The views of a scene show one set of named points, each view turned or mirrored, and shifted as a whole, with a little noise and some points left out.

Scene 1
View 1
Z_186: [ -5  -1  -2   1   1   8   1  -3   4   7 -11  -1   1]
Z_374: [ -4  -3  -4   1   7  10   0  -5   5   8 -11   5   4]
Z_274: [  3  -8  -7   6 -16   2   0   0  -1  16  -6  -4  11]
Z_619: [ -3 -10  -2   6   0   3   4  -1  -3  15 -12   1   4]
Z_299: [-11  13   1   1   3  10  -8  -8  11  -8 -16 -14 -14]
Z_162: [ -4   7   0   0  -3  12  -5  -7   9   1 -12  -4  -1]
Z_271: [-10   0  -1   0  23  13   0  -9  10   2 -17   8  -5]
Z_945: [  0  -7   0   1 -10   8   3  -1  -1  17  -9   5  13]
Z_202: [ -5  -6   2   0   0   9   2  -2   0  14 -13   6   8]
Z_42: [ -9  12  -1  -2   9  14  -8  -9  14  -6 -15  -2  -8]
Z_564: [-10  14   5  -5   0  17  -6  -8  13  -3 -15  -3  -4]
Z_100: [ -5   3  -4   2   5  10  -4  -7  10   3 -12   1  -1]
View 2
Z_564: [ -3   5   3   5 -10  -2   0  -2   1   5 -17   6  -2]
Z_186: [ 2  4 -2 -3  6  1  8  5  4 -2 -7 -3  6]
Z_42: [  2   8   4   5  -9   3  -4  -3   8   2 -14   4  -7]
Z_100: [ -3   4   1  -4  -3  -1   3   1  -2   4 -11  -2   1]
Z_271: [  2   3   6   7  -2   8 -10  -7  14  -5  -9  -4  -5]
Z_945: [ -7  -3  -4 -10  15  -2  11   7  -6  -1  -4 -11  14]
Z_162: [ -1   8   2  -4  -3   0   4   1   0   6 -12   0   0]
Z_374: [ 0  1  0 -1  9  5  2  0  6 -4 -6 -7  4]
Z_619: [ 2  1 -5 -4 15  4 11  7  3 -6 -3 -7 13]
Z_202: [-3 -4 -4 -1 12  2  7  4  2 -4 -6 -8 12]
View 3
Z_186: [ 3 -1 -3  3 -2  0  2 -2  0  1  5  1 -6]
Z_202: [  4  -3  -5   2  -3  -1  -2   2  -7   0  -1   1 -12]
Z_374: [ 0 -3 -6  3 -3  4  5  2 -2  0  4  1 -6]
Z_564: [  3   6   2  -1  11  -3  20  -1   7  -3  14  10 -10]
Z_274: [ -1  -4  -1   6   0  -9 -19  -7   0  10  -3  -6 -10]
Z_42: [ 2  4 -1  1  5  4 22 -2 11 -2 16  7 -3]
Z_100: [  2   1   1   2  10  -2   8  -2   4   4   8   5 -11]
Z_945: [  2  -4  -2   4   3  -5 -12   0  -8   6  -4  -1 -15]
Z_619: [  2  -2  -7   4 -10  -2  -8  -2  -5   3  -1  -2  -6]
Z_299: [ 2  8  2  1  2 -4 18 -8 16 -5 19  9  0]
Z_162: [ 0  2  2  2 10 -3  8 -4  9  1 11  4 -8]
Z_271: [  2  -2 -12   1  -6  12  20   7  -1  -4   9   5  -1]
View 4
Z_374: [ 13   1   8  -1   1  -5  -1   5   5  -2   0 -13   5]
Z_271: [ 19   2   9   0   4 -13  -9   3   8  -9   1 -12  21]
Z_162: [ 8  4 -4  2  3 -9 -7 12 -3  2  6 -7  1]
Z_186: [ 13  -7  11   1   1  -2   4   3   7  -2   0 -15   6]
Z_202: [ 13   5  13   0  -3   1   5   4   8  -7   0 -20   3]
Z_619: [ 10  -9  14   2   0   0  11   3   5   2  -1 -14   1]
Z_274: [  4  -8   5   0  -2   5  12   6   3   8   1 -16 -16]
Z_564: [  9   9  -3   8   4 -10 -13  12  -8  -4   6   0   9]
Z_945: [  4   1  11   4  -4   6  12   7   3   0   1 -18  -8]
Z_42: [ 14   5  -3   2   6 -14 -15  11  -2  -2   6  -3  13]
Z_299: [ 11  -2  -7   5   9 -17 -16  11  -8   3   6   4  11]
View 5
Z_202: [-3  4 -6 -4  2 -4  5 -2 14 -3  8 -9 -1]
Z_374: [-4  8 -8 -5  0 -7  4  1  8  4  8 -2 -1]
Z_274: [ -3   1   8   5   3  10   3  -8  17  -4  -3 -10   1]
Z_271: [ -4  13 -20  -9  -3 -14   3   6   0   8  13   3  -3]
Z_162: [ 0 -2 -1 -3 -3 -2  2  7  1 -2  7 12 -1]
Z_945: [ -2   2   4   0   4   0   7  -5  16  -5   6 -14   0]
Z_619: [ -6   9  -8   0   2   3   2  -5  12  -1   4 -13  -1]
Z_100: [ 1 -3  1 -4 -1 -5  4  6  3 -3  8  7 -1]
Z_299: [  0  -1 -11  -5  -6   3  -3  12  -9  -3   5  22  -4]
Z_42: [  1  -1 -17 -11  -4  -9   3  13  -7  -5  14  18  -4]
Z_564: [ 2 -5 -8 -8 -3 -8  4 12 -5 -5 11 18 -3]
Z_186: [-3  5 -7 -2  0  0  2  1  7 -2  5  0 -2]

In a view up to two points have been moved. Name them for each view, in the order of its rows, or write -.
view 1: Z_100
view 2: Z_271
view 3: -
view 4: Z_186, Z_202
view 5: Z_42
